Each row is a point on a landscape with many valleys, with its height.
A ball rolls from a point to whichever of its 2 nearest points has the largest drop for the distance, and stops where none of them is lower. Distance is the straight distance between rows; heights are no part of it.
z_107 h=63.6: 167; 170; 106; 75; 115; 143; 94; 60; 120; 57; 104; 118; 121; 108; 115; 145; 98; 56; 134; 59; 80; 139; 129; 154; 96; 113
z_744 h=51.4: 75; 63; 102; 127; 83; 69; 110; 123; 91; 118; 84; 111; 81; 121; 103; 35; 121; 142; 88; 135; 151; 62; 65; 63; 85; 57
z_703 h=15.5: 145; 103; 86; 144; 138; 86; 84; 116; 114; 140; 116; 136; 108; 73; 74; 99; 94; 97; 104; 80; 107; 107; 129; 143; 86; 127
z_924 h=25.0: 118; 85; 55; 96; 127; 89; 102; 132; 98; 149; 107; 102; 116; 88; 69; 77; 103; 116; 126; 98; 109; 96; 103; 93; 74; 100
z_559 h=29.9: 123; 112; 69; 66; 104; 90; 113; 139; 119; 130; 108; 73; 131; 101; 68; 99; 102; 100; 117; 108; 73; 105; 111; 98; 88; 104
z_136 h=12.8: 106; 102; 141; 135; 98; 131; 139; 94; 55; 79; 108; 112; 50; 106; 130; 89; 103; 124; 112; 82; 101; 100; 117; 88; 109; 106
z_261 h=18.7: 124; 88; 89; 134; 104; 84; 99; 78; 90; 88; 102; 116; 45; 94; 126; 89; 94; 89; 135; 69; 109; 107; 85; 108; 107; 104
z_869 h=42.0: 100; 89; 124; 75; 90; 88; 131; 87; 61; 115; 117; 73; 140; 100; 110; 144; 101; 83; 78; 113; 71; 80; 76; 66; 123; 90
z_27 h=31.0: 64; 128; 103; 89; 123; 138; 88; 123; 110; 117; 129; 123; 124; 81; 83; 59; 109; 147; 91; 115; 97; 83; 112; 99; 70; 106
z_382 h=24.9: 84; 82; 73; 92; 114; 102; 99; 118; 112; 132; 77; 107; 93; 73; 82; 112; 92; 84; 86; 113; 80; 120; 143; 114; 112; 112
z_561 h=30.1: 110; 119; 97; 70; 100; 153; 96; 121; 153; 95; 43; 106; 123; 60; 95; 123; 106; 59; 114; 112; 115; 142; 142; 128; 114; 108
z_318 h=36.1: 85; 104; 91; 55; 95; 87; 126; 140; 127; 106; 55; 81; 84; 83; 83; 107; 112; 117; 117; 129; 67; 115; 116; 116; 121; 96
z_950 h=22.6: 131; 85; 82; 157; 99; 102; 99; 85; 96; 98; 103; 116; 86; 108; 112; 102; 100; 69; 110; 81; 109; 133; 112; 113; 99; 119
z_616 h=53.9: 111; 98; 105; 173; 74; 112; 111; 113; 118; 123; 96; 141; 89; 96; 104; 75; 103; 102; 83; 108; 107; 97; 101; 98; 115; 111
z_718 h=43.4: 105; 124; 108; 104; 129; 137; 66; 86; 113; 75; 117; 118; 105; 77; 105; 81; 101; 118; 116; 97; 133; 106; 132; 114; 67; 134
z_249 h=51.6: 104; 93; 82; 131; 73; 125; 111; 107; 136; 105; 58; 73; 85; 118; 101; 107; 126; 80; 74; 104; 57; 125; 141; 96; 114; 124
z_231 h=42.3: 120; 128; 85; 79; 79; 89; 99; 83; 144; 48; 123; 72; 130; 108; 60; 166; 104; 60; 71; 101; 65; 118; 119; 109; 116; 106
z_729 h=11.2: 81; 90; 108; 107; 75; 78; 139; 123; 90; 121; 78; 116; 61; 104; 101; 105; 104; 119; 65; 116; 56; 97; 120; 82; 128; 92
z_32 h=13.1: 130; 60; 57; 101; 119; 95; 82; 86; 122; 102; 50; 98; 79; 93; 101; 78; 103; 69; 151; 82; 122; 137; 104; 112; 87; 110
z_58 h=38.9: 68; 114; 97; 41; 84; 85; 116; 112; 150; 88; 78; 74; 86; 77; 74; 121; 102; 106; 80; 156; 55; 100; 113; 115; 126; 80
z_497 h=41.9: 66; 94; 122; 46; 96; 89; 124; 93; 112; 90; 83; 95; 74; 74; 107; 128; 101; 98; 91; 149; 83; 96; 88; 99; 134; 72
z_20 h=51.9: 116; 67; 93; 79; 115; 92; 109; 99; 67; 91; 73; 111; 72; 63; 115; 110; 85; 72; 156; 81; 120; 119; 95; 112; 115; 88
z_844 h=41.7: 75; 103; 101; 105; 114; 132; 63; 64; 103; 103; 108; 116; 116; 93; 85; 75; 109; 115; 85; 109; 104; 114; 141; 90; 75; 142
z_428 h=17.7: 179; 150; 99; 112; 134; 96; 87; 63; 99; 77; 131; 85; 113; 133; 99; 129; 105; 71; 114; 43; 74; 130; 118; 139; 85; 144
z_152 h=3.2: 85; 115; 109; 153; 116; 118; 78; 111; 89; 111; 121; 132; 88; 102; 84; 73; 112; 153; 78; 88; 100; 90; 141; 118; 84; 132
z_727 h=46.3: 50; 55; 98; 68; 115; 71; 117; 81; 54; 122; 66; 98; 74; 91; 109; 113; 94; 100; 94; 122; 84; 105; 114; 77; 114; 82
z_435 h=41.0: 74; 116; 110; 105; 76; 123; 120; 120; 103; 126; 116; 103; 127; 123; 87; 89; 107; 111; 57; 103; 55; 74; 97; 79; 102; 102
z_586 h=55.1: 60; 90; 100; 156; 84; 96; 82; 134; 45; 96; 121; 115; 65; 98; 105; 58; 128; 165; 83; 101; 165; 58; 115; 84; 81; 53
z_137 h=41.5: 42; 67; 83; 104; 96; 97; 103; 112; 116; 142; 70; 129; 102; 100; 89; 59; 98; 90; 74; 163; 134; 91; 86; 67; 92; 60
z_629 h=13.4: 157; 144; 104; 108; 100; 84; 111; 80; 97; 46; 129; 80; 97; 138; 77; 146; 105; 69; 92; 44; 48; 115; 105; 130; 116; 129
z_556 h=7.4: 85; 86; 132; 124; 104; 115; 68; 59; 68; 55; 138; 93; 87; 102; 142; 94; 86; 94; 86; 98; 132; 93; 92; 89; 89; 108
z_329 h=31.2: 63; 113; 148; 102; 103; 109; 106; 130; 91; 90; 113; 110; 49; 81; 113; 71; 106; 149; 83; 146; 123; 64; 95; 95; 106; 77
z_112 h=49.7: 57; 47; 103; 116; 94; 70; 112; 76; 52; 87; 72; 132; 40; 87; 120; 91; 110; 114; 98; 120; 132; 106; 101; 75; 110; 68
z_676 h=44.6: 63; 78; 88; 96; 117; 113; 110; 123; 109; 142; 101; 153; 102; 68; 72; 69; 99; 96; 98; 152; 147; 97; 108; 85; 98; 81
z_356 h=15.7: 73; 85; 109; 85; 98; 63; 100; 112; 112; 98; 97; 90; 80; 123; 104; 71; 100; 152; 87; 129; 100; 68; 64; 91; 91; 83
z_855 h=46.7: 127; 84; 82; 121; 95; 101; 90; 73; 119; 74; 76; 59; 96; 124; 118; 137; 98; 44; 86; 67; 65; 140; 118; 99; 105; 120
z_570 h=50.5: 153; 109; 87; 109; 92; 127; 124; 103; 120; 92; 59; 68; 90; 119; 104; 126; 121; 87; 107; 81; 47; 145; 144; 118; 112; 119
z_742 h=28.3: 66; 61; 86; 85; 83; 80; 118; 100; 104; 136; 72; 58; 124; 120; 97; 108; 117; 83; 75; 132; 69; 94; 93; 52; 114; 76
z_226 h=43.1: 106; 78; 77; 143; 102; 147; 118; 109; 92; 139; 72; 119; 110; 106; 87; 80; 120; 87; 120; 97; 98; 125; 145; 78; 86; 108
z_916 h=54.6: 129; 79; 105; 119; 105; 96; 113; 118; 76; 114; 108; 115; 107; 91; 98; 100; 79; 88; 114; 86; 128; 101; 80; 96; 109; 90
z_92 h=50.6: 102; 90; 79; 52; 112; 94; 93; 109; 108; 79; 42; 115; 79; 58; 106; 94; 87; 75; 158; 99; 121; 116; 77; 140; 126; 71
z_764 h=56.0: 140; 94; 92; 131; 118; 118; 108; 100; 78; 106; 104; 154; 87; 53; 104; 100; 93; 69; 147; 86; 147; 123; 122; 131; 111; 97
z_38 h=19.7: 127; 72; 68; 116; 115; 96; 111; 130; 103; 135; 79; 123; 88; 83; 75; 66; 123; 97; 151; 108; 127; 118; 115; 107; 85; 91
z_837 h=9.8: 48; 69; 84; 134; 79; 83; 112; 94; 50; 109; 83; 135; 86; 118; 102; 64; 134; 157; 83; 111; 132; 94; 116; 60; 82; 81
z_973 h=10.7: 93; 110; 119; 152; 65; 83; 104; 99; 88; 96; 103; 84; 91; 146; 102; 103; 98; 138; 62; 61; 64; 88; 102; 90; 111; 126
z_488 h=27.8: 119; 100; 77; 90; 145; 77; 68; 122; 99; 108; 132; 120; 65; 64; 98; 95; 81; 126; 128; 101; 143; 80; 86; 146; 83; 86
z_55 h=38.6: 86; 115; 119; 53; 103; 64; 84; 98; 107; 73; 147; 71; 118; 100; 103; 121; 82; 118; 68; 142; 108; 58; 51; 98; 95; 69
z_410 h=26.9: 132; 109; 88; 120; 97; 63; 87; 98; 92; 100; 134; 115; 70; 100; 110; 132; 69; 81; 101; 48; 85; 89; 70; 137; 135; 102
z_227 h=28.1: 49; 116; 131; 84; 100; 95; 97; 111; 75; 101; 124; 107; 83; 97; 107; 105; 93; 151; 58; 131; 92; 58; 96; 96; 116; 88
z_797 h=15.6: 55; 62; 109; 123; 93; 77; 115; 105; 35; 127; 105; 113; 89; 121; 98; 84; 104; 151; 84; 82; 115; 76; 99; 72; 88; 71
z_819 h=35.5: 134; 129; 127; 72; 75; 144; 127; 69; 114; 55; 72; 72; 120; 96; 117; 142; 106; 54; 114; 101; 69; 131; 110; 107; 123; 103
z_166 h=24.7: 87; 110; 127; 100; 104; 93; 100; 98; 68; 87; 124; 95; 90; 98; 99; 114; 91; 125; 88; 104; 81; 80; 100; 97; 108; 113
z_493 h=28.8: 104; 102; 140; 72; 104; 104; 129; 128; 74; 107; 128; 62; 100; 100; 116; 78; 106; 143; 106; 107; 100; 61; 69; 72; 85; 71
z_983 h=45.3: 106; 65; 47; 105; 100; 93; 67; 91; 122; 110; 72; 61; 106; 121; 90; 120; 103; 66; 82; 84; 73; 135; 128; 88; 87; 132
z_522 h=58.9: 148; 142; 93; 53; 117; 117; 99; 111; 109; 77; 82; 123; 108; 59; 96; 132; 87; 71; 142; 70; 95; 133; 120; 172; 121; 96
z_941 h=48.2: 76; 53; 88; 111; 89; 104; 124; 99; 92; 114; 45; 126; 78; 67; 97; 103; 107; 51; 114; 133; 127; 132; 119; 85; 122; 68
z_56 h=43.2: 71; 80; 78; 117; 102; 118; 119; 95; 95; 119; 58; 123; 72; 95; 92; 56; 131; 110; 116; 112; 107; 123; 145; 77; 88; 102
z_294 h=48.1: 164; 113; 95; 75; 90; 113; 122; 107; 117; 101; 71; 73; 118; 105; 111; 115; 100; 65; 147; 79; 86; 126; 92; 109; 101; 94
z_132 h=43.5: 88; 76; 65; 122; 109; 109; 65; 61; 124; 104; 82; 101; 108; 102; 94; 85; 100; 82; 89; 98; 105; 130; 125; 97; 79; 135
z_724 h=35.8: 98; 118; 140; 36; 97; 104; 122; 86; 108; 69; 91; 59; 114; 85; 111; 123; 117; 91; 133; 130; 87; 95; 75; 83; 108; 79
z_614 h=37.9: 120; 144; 124; 96; 85; 129; 118; 72; 132; 52; 114; 96; 106; 109; 113; 121; 100; 80; 99; 102; 76; 116; 101; 112; 106; 126
z_111 h=10.4: 54; 73; 97; 134; 94; 82; 72; 82; 94; 99; 114; 138; 88; 93; 104; 77; 91; 122; 76; 127; 152; 98; 95; 98; 105; 98
z_260 h=33.4: 109; 100; 71; 29; 120; 92; 116; 128; 113; 102; 84; 74; 101; 85; 74; 92; 113; 116; 149; 106; 71; 117; 116; 108; 94; 107
z_401 h=47.1: 84; 106; 80; 67; 124; 110; 94; 134; 143; 129; 81; 137; 86; 54; 67; 71; 95; 101; 123; 141; 130; 99; 112; 113; 96; 99
z_445 h=49.5: 163; 97; 99; 120; 99; 121; 128; 105; 98; 96; 69; 80; 96; 125; 117; 96; 108; 80; 143; 67; 72; 127; 118; 91; 106; 115
z_688 h=41.4: 85; 95; 110; 96; 85; 128; 120; 109; 120; 97; 46; 101; 96; 82; 107; 58; 126; 98; 134; 122; 102; 114; 113; 79; 98; 98
z_786 h=7.9: 163; 160; 113; 87; 98; 115; 130; 85; 105; 50; 110; 93; 76; 117; 106; 134; 106; 76; 137; 45; 53; 122; 98; 133; 119; 102
z_486 h=44.9: 108; 118; 112; 86; 129; 117; 65; 99; 98; 73; 140; 75; 115; 108; 112; 78; 98; 124; 108; 92; 130; 83; 99; 105; 57; 127
z_263 h=48.9: 80; 95; 82; 47; 136; 84; 77; 119; 136; 108; 68; 118; 72; 63; 84; 98; 91; 80; 139; 134; 129; 111; 100; 142; 113; 93
z_863 h=56.9: 117; 102; 96; 88; 119; 133; 92; 84; 89; 84; 89; 155; 88; 43; 118; 107; 81; 53; 151; 84; 161; 131; 98; 146; 121; 79
z_582 h=34.7: 83; 134; 85; 81; 117; 124; 86; 113; 115; 122; 132; 114; 149; 96; 66; 98; 108; 110; 77; 101; 65; 88; 122; 106; 75; 126
z_19 h=37.4: 84; 115; 91; 57; 118; 57; 89; 78; 88; 53; 143; 65; 104; 115; 62; 141; 103; 99; 83; 91; 73; 96; 94; 100; 95; 115
z_142 h=32.8: 129; 136; 100; 60; 84; 153; 109; 106; 143; 54; 41; 80; 130; 81; 106; 137; 116; 50; 112; 99; 83; 150; 130; 140; 115; 96
z_376 h=22.4: 123; 92; 73; 84; 101; 45; 103; 119; 96; 112; 115; 84; 70; 91; 88; 126; 72; 80; 115; 86; 79; 98; 76; 120; 124; 87
z_469 h=29.8: 97; 86; 84; 83; 93; 98; 122; 139; 138; 132; 61; 99; 104; 72; 95; 117; 87; 59; 94; 143; 92; 111; 106; 96; 123; 88
z_23 h=39.0: 111; 112; 113; 90; 82; 120; 126; 104; 68; 119; 115; 93; 130; 101; 93; 140; 91; 66; 87; 105; 76; 112; 121; 70; 122; 102
z_236 h=47.8: 107; 99; 77; 121; 101; 92; 103; 124; 116; 131; 97; 93; 85; 115; 78; 77; 112; 128; 98; 84; 63; 101; 125; 96; 89; 126
z_519 h=33.7: 99; 74; 98; 108; 87; 102; 117; 99; 125; 133; 73; 79; 132; 118; 113; 79; 106; 82; 90; 122; 99; 98; 69; 57; 96; 86
z_889 h=12.9: 111; 96; 149; 115; 92; 120; 112; 66; 72; 57; 109; 97; 73; 96; 157; 96; 93; 99; 114; 86; 111; 108; 87; 81; 104; 102
z_53 h=38.1: 62; 105; 96; 144; 76; 104; 71; 96; 81; 132; 104; 108; 143; 142; 69; 107; 92; 119; 63; 65; 61; 88; 107; 96; 116; 125
z_799 h=48.3: 49; 47; 93; 93; 101; 70; 118; 74; 86; 113; 65; 108; 81; 110; 114; 84; 110; 124; 85; 139; 120; 95; 98; 68; 100; 69
z_954 h=32.9: 108; 83; 94; 162; 104; 70; 56; 94; 86; 105; 118; 107; 117; 121; 91; 99; 72; 103; 82; 58; 126; 93; 86; 112; 101; 132
z_293 h=29.6: 106; 128; 123; 65; 105; 108; 113; 52; 80; 52; 134; 65; 135; 121; 95; 159; 113; 56; 91; 84; 81; 117; 98; 86; 91; 111
z_385 h=23.5: 125; 134; 119; 128; 87; 130; 83; 79; 129; 82; 140; 104; 139; 129; 113; 107; 80; 99; 69; 95; 122; 96; 98; 111; 80; 136
z_116 h=13.2: 68; 83; 114; 137; 102; 84; 68; 68; 83; 55; 116; 125; 48; 88; 129; 94; 81; 113; 76; 101; 140; 91; 82; 108; 107; 96
z_285 h=4.8: 73; 99; 112; 136; 65; 99; 123; 100; 99; 108; 77; 90; 90; 131; 116; 115; 120; 117; 51; 96; 34; 94; 121; 75; 125; 102
z_980 h=40.7: 86; 82; 110; 87; 104; 98; 96; 82; 113; 101; 88; 104; 97; 80; 118; 101; 85; 76; 95; 132; 127; 104; 76; 89; 105; 98
z_412 h=39.9: 65; 99; 100; 132; 100; 126; 68; 82; 71; 103; 113; 111; 120; 132; 77; 95; 105; 116; 70; 69; 76; 102; 136; 85; 81; 153
z_910 h=34.2: 81; 71; 117; 93; 116; 133; 120; 109; 64; 123; 102; 112; 112; 82; 104; 72; 109; 109; 124; 124; 124; 88; 97; 51; 73; 75
z_379 h=36.2: 84; 111; 124; 77; 89; 131; 140; 91; 74; 118; 99; 66; 139; 120; 89; 119; 123; 79; 70; 94; 35; 101; 120; 58; 107; 101
z_154 h=26.6: 142; 91; 81; 114; 109; 111; 105; 95; 108; 127; 95; 103; 123; 98; 92; 105; 93; 61; 95; 82; 92; 122; 124; 96; 100; 126
z_962 h=8.5: 91; 104; 124; 146; 99; 143; 106; 91; 62; 88; 115; 125; 77; 106; 102; 68; 124; 150; 97; 86; 111; 103; 136; 86; 84; 123
z_646 h=38.2: 52; 88; 128; 117; 97; 134; 126; 100; 52; 140; 113; 121; 135; 90; 110; 91; 114; 106; 77; 118; 119; 73; 93; 51; 96; 63
z_504 h=24.4: 91; 104; 90; 80; 130; 63; 82; 127; 112; 94; 116; 108; 52; 85; 98; 71; 93; 151; 113; 115; 119; 75; 92; 127; 82; 108
z_495 h=41.8: 76; 112; 103; 74; 94; 86; 71; 112; 98; 112; 144; 75; 149; 117; 89; 94; 85; 122; 76; 112; 101; 63; 55; 81; 86; 84
z_444 h=20.7: 90; 99; 115; 66; 113; 68; 97; 131; 102; 74; 107; 78; 54; 92; 123; 67; 98; 151; 112; 122; 138; 68; 70; 107; 88; 70
z_730 h=46.6: 103; 108; 87; 95; 118; 86; 86; 111; 94; 98; 122; 83; 102; 123; 81; 80; 110; 142; 109; 82; 87; 89; 92; 103; 63; 143
z_370 h=31.1: 46; 106; 121; 113; 81; 69; 73; 109; 59; 103; 128; 108; 89; 125; 89; 98; 78; 184; 57; 91; 96; 56; 98; 111; 103; 92
z_708 h=55.0: 121; 95; 102; 155; 98; 100; 105; 102; 83; 114; 110; 145; 80; 69; 98; 78; 102; 94; 107; 106; 154; 100; 100; 117; 108; 106
z_597 h=40.6: 91; 77; 81; 125; 72; 55; 85; 98; 143; 102; 76; 87; 92; 126; 111; 86; 91; 105; 81; 120; 96; 93; 64; 84; 122; 103
z_835 h=16.1: 95; 64; 64; 84; 112; 55; 107; 133; 101; 132; 101; 93; 88; 97; 81; 110; 76; 94; 94; 125; 100; 93; 87; 99; 106; 93
z_830 h=43.3: 98; 78; 102; 89; 80; 61; 106; 77; 140; 76; 85; 88; 70; 98; 124; 104; 77; 80; 92; 129; 107; 94; 49; 93; 126; 77
z_223 h=34.3: 133; 112; 74; 118; 110; 85; 67; 117; 146; 124; 120; 115; 149; 96; 92; 110; 71; 80; 85; 108; 122; 101; 92; 128; 89; 128
z_42 h=27.1: 133; 136; 142; 132; 92; 142; 108; 107; 113; 98; 129; 122; 114; 93; 118; 93; 86; 100; 87; 100; 119; 92; 93; 99; 96; 112
z_849 h=35.2: 90; 60; 66; 159; 95; 72; 75; 83; 73; 110; 96; 117; 103; 129; 91; 77; 104; 122; 94; 67; 109; 101; 110; 92; 84; 128
z_344 h=25.8: 122; 101; 75; 47; 108; 113; 78; 117; 160; 98; 47; 102; 127; 69; 104; 102; 88; 50; 134; 109; 121; 124; 104; 147; 101; 109
z_411 h=24.8: 86; 93; 125; 78; 109; 74; 110; 133; 49; 119; 140; 56; 120; 139; 99; 97; 108; 147; 77; 83; 87; 49; 67; 75; 92; 74
z_178 h=38.7: 84; 105; 129; 114; 88; 153; 132; 84; 76; 109; 81; 86; 120; 122; 106; 92; 120; 97; 92; 100; 67; 116; 130; 59; 95; 113
z_244 h=52.7: 74; 88; 93; 139; 67; 118; 101; 102; 137; 111; 61; 109; 95; 101; 109; 75; 110; 100; 67; 120; 85; 108; 115; 80; 112; 110
z_403 h=46.4: 65; 68; 123; 79; 98; 96; 121; 99; 83; 96; 47; 128; 62; 69; 110; 91; 101; 88; 128; 143; 139; 109; 98; 103; 130; 67
z_859 h=43.6: 87; 123; 95; 115; 84; 115; 81; 131; 116; 137; 131; 106; 157; 121; 80; 86; 89; 120; 79; 99; 90; 64; 68; 99; 86; 98
z_484 h=22.5: 76; 88; 68; 66; 90; 71; 102; 123; 104; 122; 87; 49; 113; 117; 67; 140; 104; 89; 62; 130; 42; 105; 100; 79; 106; 81
z_25 h=54.2: 67; 78; 115; 121; 108; 112; 78; 117; 65; 81; 118; 78; 82; 106; 125; 47; 121; 152; 85; 115; 153; 62; 97; 70; 67; 60
z_210 h=35.7: 29; 97; 116; 148; 53; 108; 73; 93; 76; 132; 99; 96; 150; 154; 87; 92; 100; 130; 65; 67; 68; 72; 77; 80; 107; 80
z_292 h=38.0: 71; 71; 77; 135; 78; 84; 90; 111; 116; 127; 90; 106; 118; 115; 93; 73; 88; 91; 69; 126; 121; 90; 67; 74; 102; 87
z_222 h=62.5: 132; 126; 105; 88; 118; 125; 80; 43; 76; 64; 103; 114; 61; 90; 142; 101; 93; 65; 156; 35; 94; 123; 84; 124; 114; 87
z_679 h=16.9: 66; 82; 93; 82; 73; 54; 114; 108; 84; 117; 82; 83; 87; 123; 81; 130; 99; 119; 43; 119; 43; 85; 104; 97; 129; 84
z_857 h=52.9: 78; 82; 100; 114; 97; 90; 84; 124; 91; 112; 114; 76; 109; 113; 118; 55; 99; 137; 89; 127; 167; 66; 58; 71; 75; 46
z_399 h=4.6: 97; 65; 69; 115; 93; 85; 102; 107; 142; 104; 43; 110; 63; 91; 100; 66; 109; 75; 126; 121; 137; 123; 93; 101; 106; 98
z_605 h=14.2: 141; 94; 105; 111; 107; 90; 93; 74; 96; 70; 99; 76; 69; 123; 120; 104; 107; 105; 129; 57; 78; 104; 90; 112; 92; 131
z_396 h=49.0: 91; 66; 57; 140; 79; 69; 102; 118; 115; 137; 65; 104; 89; 127; 92; 54; 125; 132; 93; 93; 84; 91; 107; 82; 94; 103
z_741 h=13.3: 114; 69; 72; 135; 109; 68; 95; 118; 123; 117; 69; 149; 59; 78; 91; 49; 123; 102; 134; 121; 166; 104; 101; 121; 92; 87
z_35 h=15.1: 106; 128; 144; 152; 66; 97; 87; 95; 69; 83; 140; 82; 121; 148; 97; 115; 76; 116; 68; 61; 99; 80; 82; 97; 110; 121
z_979 h=57.1: 116; 103; 103; 79; 131; 131; 115; 118; 105; 118; 87; 134; 102; 57; 91; 97; 101; 83; 147; 107; 130; 126; 128; 133; 108; 96
z_502 h=32.3: 112; 129; 143; 62; 87; 88; 133; 110; 95; 70; 124; 49; 112; 106; 95; 113; 128; 119; 106; 114; 84; 69; 63; 72; 93; 82
z_701 h=37.8: 108; 107; 96; 84; 104; 88; 79; 108; 137; 107; 122; 105; 105; 83; 99; 99; 85; 100; 96; 127; 127; 87; 84; 113; 93; 112
z_8 h=19.8: 111; 90; 80; 61; 115; 106; 85; 94; 127; 95; 57; 87; 112; 82; 99; 85; 106; 81; 151; 117; 117; 122; 89; 102; 84; 117
z_429 h=44.4: 74; 73; 120; 53; 113; 89; 131; 90; 46; 123; 102; 84; 104; 92; 91; 134; 102; 100; 87; 113; 86; 93; 102; 60; 104; 86
z_628 h=30.2: 104; 95; 96; 145; 82; 65; 94; 104; 95; 104; 110; 114; 92; 107; 98; 111; 69; 104; 76; 82; 101; 78; 83; 117; 130; 119
z_649 h=18.0: 147; 132; 109; 86; 131; 95; 93; 59; 86; 62; 123; 75; 92; 139; 115; 108; 111; 90; 140; 44; 87; 113; 105; 110; 71; 149
z_173 h=44.5: 151; 131; 81; 73; 77; 89; 104; 96; 161; 50; 104; 84; 112; 93; 102; 151; 92; 53; 103; 89; 79; 118; 84; 119; 106; 89
z_185 h=35.6: 106; 118; 112; 48; 102; 52; 107; 95; 107; 61; 126; 55; 89; 91; 91; 133; 104; 113; 97; 115; 85; 74; 61; 100; 110; 71
z_715 h=19.5: 131; 130; 124; 130; 82; 101; 79; 71; 95; 70; 145; 84; 119; 137; 117; 125; 72; 73; 88; 75; 109; 99; 77; 106; 100; 126
z_296 h=30.3: 145; 106; 76; 131; 96; 91; 81; 100; 117; 119; 119; 111; 131; 109; 84; 144; 72; 60; 82; 73; 91; 114; 111; 123; 119; 127
z_560 h=8.4: 87; 84; 72; 79; 102; 41; 109; 137; 111; 134; 112; 83; 99; 121; 74; 82; 88; 141; 91; 110; 83; 75; 72; 86; 100; 89
z_4 h=33.3: 25; 106; 113; 129; 69; 92; 73; 115; 81; 109; 106; 99; 120; 149; 90; 78; 102; 175; 55; 70; 80; 54; 85; 93; 98; 85
z_6 h=1.4: 21; 77; 87; 138; 95; 84; 79; 99; 81; 105; 108; 147; 77; 99; 88; 50; 117; 154; 54; 126; 137; 80; 110; 91; 88; 80
z_60 h=20.5: 132; 82; 64; 125; 138; 95; 94; 112; 99; 134; 82; 126; 89; 70; 74; 124; 101; 75; 114; 91; 86; 129; 160; 139; 107; 115
z_873 h=58.1: 160; 129; 113; 91; 124; 133; 104; 106; 130; 99; 89; 127; 112; 73; 105; 102; 92; 88; 138; 91; 118; 118; 119; 159; 96; 103
z_652 h=30.0: 117; 133; 98; 66; 82; 89; 97; 101; 124; 82; 138; 74; 180; 125; 71; 145; 89; 67; 72; 94; 92; 101; 84; 89; 82; 105
z_757 h=46.5: 175; 143; 99; 63; 96; 94; 117; 88; 139; 71; 111; 79; 122; 99; 118; 130; 91; 66; 141; 66; 100; 116; 79; 125; 95; 101
z_325 h=40.1: 105; 137; 100; 95; 74; 104; 79; 72; 152; 54; 133; 83; 130; 106; 98; 137; 100; 78; 59; 107; 81; 104; 95; 104; 109; 127
z_775 h=38.3: 64; 121; 103; 64; 97; 131; 114; 100; 115; 122; 100; 102; 129; 92; 84; 104; 115; 104; 80; 129; 60; 86; 108; 85; 96; 95
z_176 h=33.2: 100; 125; 129; 73; 83; 123; 125; 73; 90; 94; 133; 62; 168; 133; 84; 135; 129; 78; 72; 99; 64; 103; 106; 68; 82; 110
z_339 h=60.5: 152; 124; 105; 93; 134; 110; 86; 92; 81; 85; 143; 122; 74; 71; 133; 117; 72; 77; 142; 39; 120; 112; 102; 147; 96; 84
z_430 h=27.5: 85; 111; 101; 97; 128; 112; 84; 135; 96; 110; 131; 108; 72; 86; 93; 56; 109; 163; 105; 115; 127; 71; 115; 106; 69; 92
z_192 h=9.5: 132; 127; 107; 132; 125; 108; 70; 109; 111; 115; 138; 115; 106; 99; 89; 90; 97; 132; 92; 81; 103; 78; 125; 141; 82; 139
z_507 h=44.3: 63; 91; 124; 29; 112; 104; 109; 91; 95; 79; 58; 106; 88; 55; 111; 108; 100; 84; 130; 143; 120; 96; 81; 113; 124; 70
z_483 h=59.7: 145; 125; 87; 69; 136; 102; 78; 77; 94; 88; 118; 121; 98; 69; 97; 135; 85; 75; 129; 56; 88; 124; 116; 154; 94; 117
z_364 h=30.5: 102; 117; 143; 97; 103; 150; 125; 108; 92; 107; 103; 118; 121; 82; 111; 78; 105; 95; 112; 114; 121; 94; 114; 79; 87; 94
z_721 h=25.2: 118; 112; 118; 74; 92; 92; 98; 66; 91; 82; 141; 76; 159; 118; 106; 144; 91; 59; 74; 93; 114; 96; 62; 86; 84; 108
z_637 h=61.8: 119; 117; 102; 81; 96; 103; 85; 67; 101; 59; 121; 97; 54; 86; 145; 116; 81; 76; 129; 74; 103; 108; 53; 120; 109; 87
z_232 h=20.6: 76; 82; 109; 107; 109; 80; 93; 125; 39; 112; 133; 87; 106; 125; 100; 104; 85; 136; 88; 77; 102; 71; 92; 83; 89; 105
z_302 h=40.9: 82; 90; 87; 134; 91; 164; 109; 86; 97; 131; 82; 110; 135; 119; 96; 58; 123; 82; 85; 105; 76; 113; 121; 56; 88; 100
z_187 h=50.1: 82; 71; 100; 144; 63; 64; 119; 114; 93; 124; 67; 96; 73; 135; 109; 49; 114; 148; 90; 99; 105; 76; 79; 66; 91; 90
z_846 h=63.0: 152; 146; 106; 82; 119; 156; 76; 53; 102; 63; 97; 133; 95; 89; 137; 119; 82; 59; 156; 49; 105; 132; 107; 151; 105; 93
z_68 h=39.1: 88; 98; 133; 70; 83; 135; 134; 88; 119; 95; 58; 82; 107; 80; 128; 101; 122; 93; 114; 128; 79; 100; 96; 75; 119; 91
z_732 h=53.3: 116; 88; 110; 83; 97; 90; 131; 99; 72; 88; 114; 89; 92; 87; 124; 120; 88; 83; 135; 84; 101; 103; 68; 87; 111; 94
z_948 h=34.0: 87; 109; 77; 65; 98; 64; 69; 83; 121; 83; 134; 70; 148; 118; 61; 133; 88; 88; 64; 114; 95; 88; 76; 99; 82; 115
z_456 h=61.1: 129; 118; 114; 109; 121; 109; 76; 86; 70; 76; 152; 100; 56; 78; 158; 114; 71; 83; 129; 53; 126; 92; 70; 118; 104; 63

Call two points neighbours if one is among the 2 nearest of the other. Go from one point of each pair to the other, from neighbour to neighbour, staying as low as possible. Name the highest point that can't be avoided.
z_721 / z_556: z_19
z_605 / z_285: z_830
z_504 / z_786: z_701
z_399 / z_556: z_318
z_6 / z_556: z_116
z_152 / z_556: z_889
z_605 / z_786: z_649

Write out the way that a ball takes from each point below.
z_25: z_857 z_744 z_187 z_396 z_236 z_730 z_486 z_718 z_844
z_112: z_403 z_507 z_497 z_58 z_318 z_260 z_559 z_924 z_38 z_741 z_399
z_916: z_732 z_20 z_92 z_263 z_401 z_676 z_137 z_292 z_519 z_742 z_484 z_679 z_729 z_285
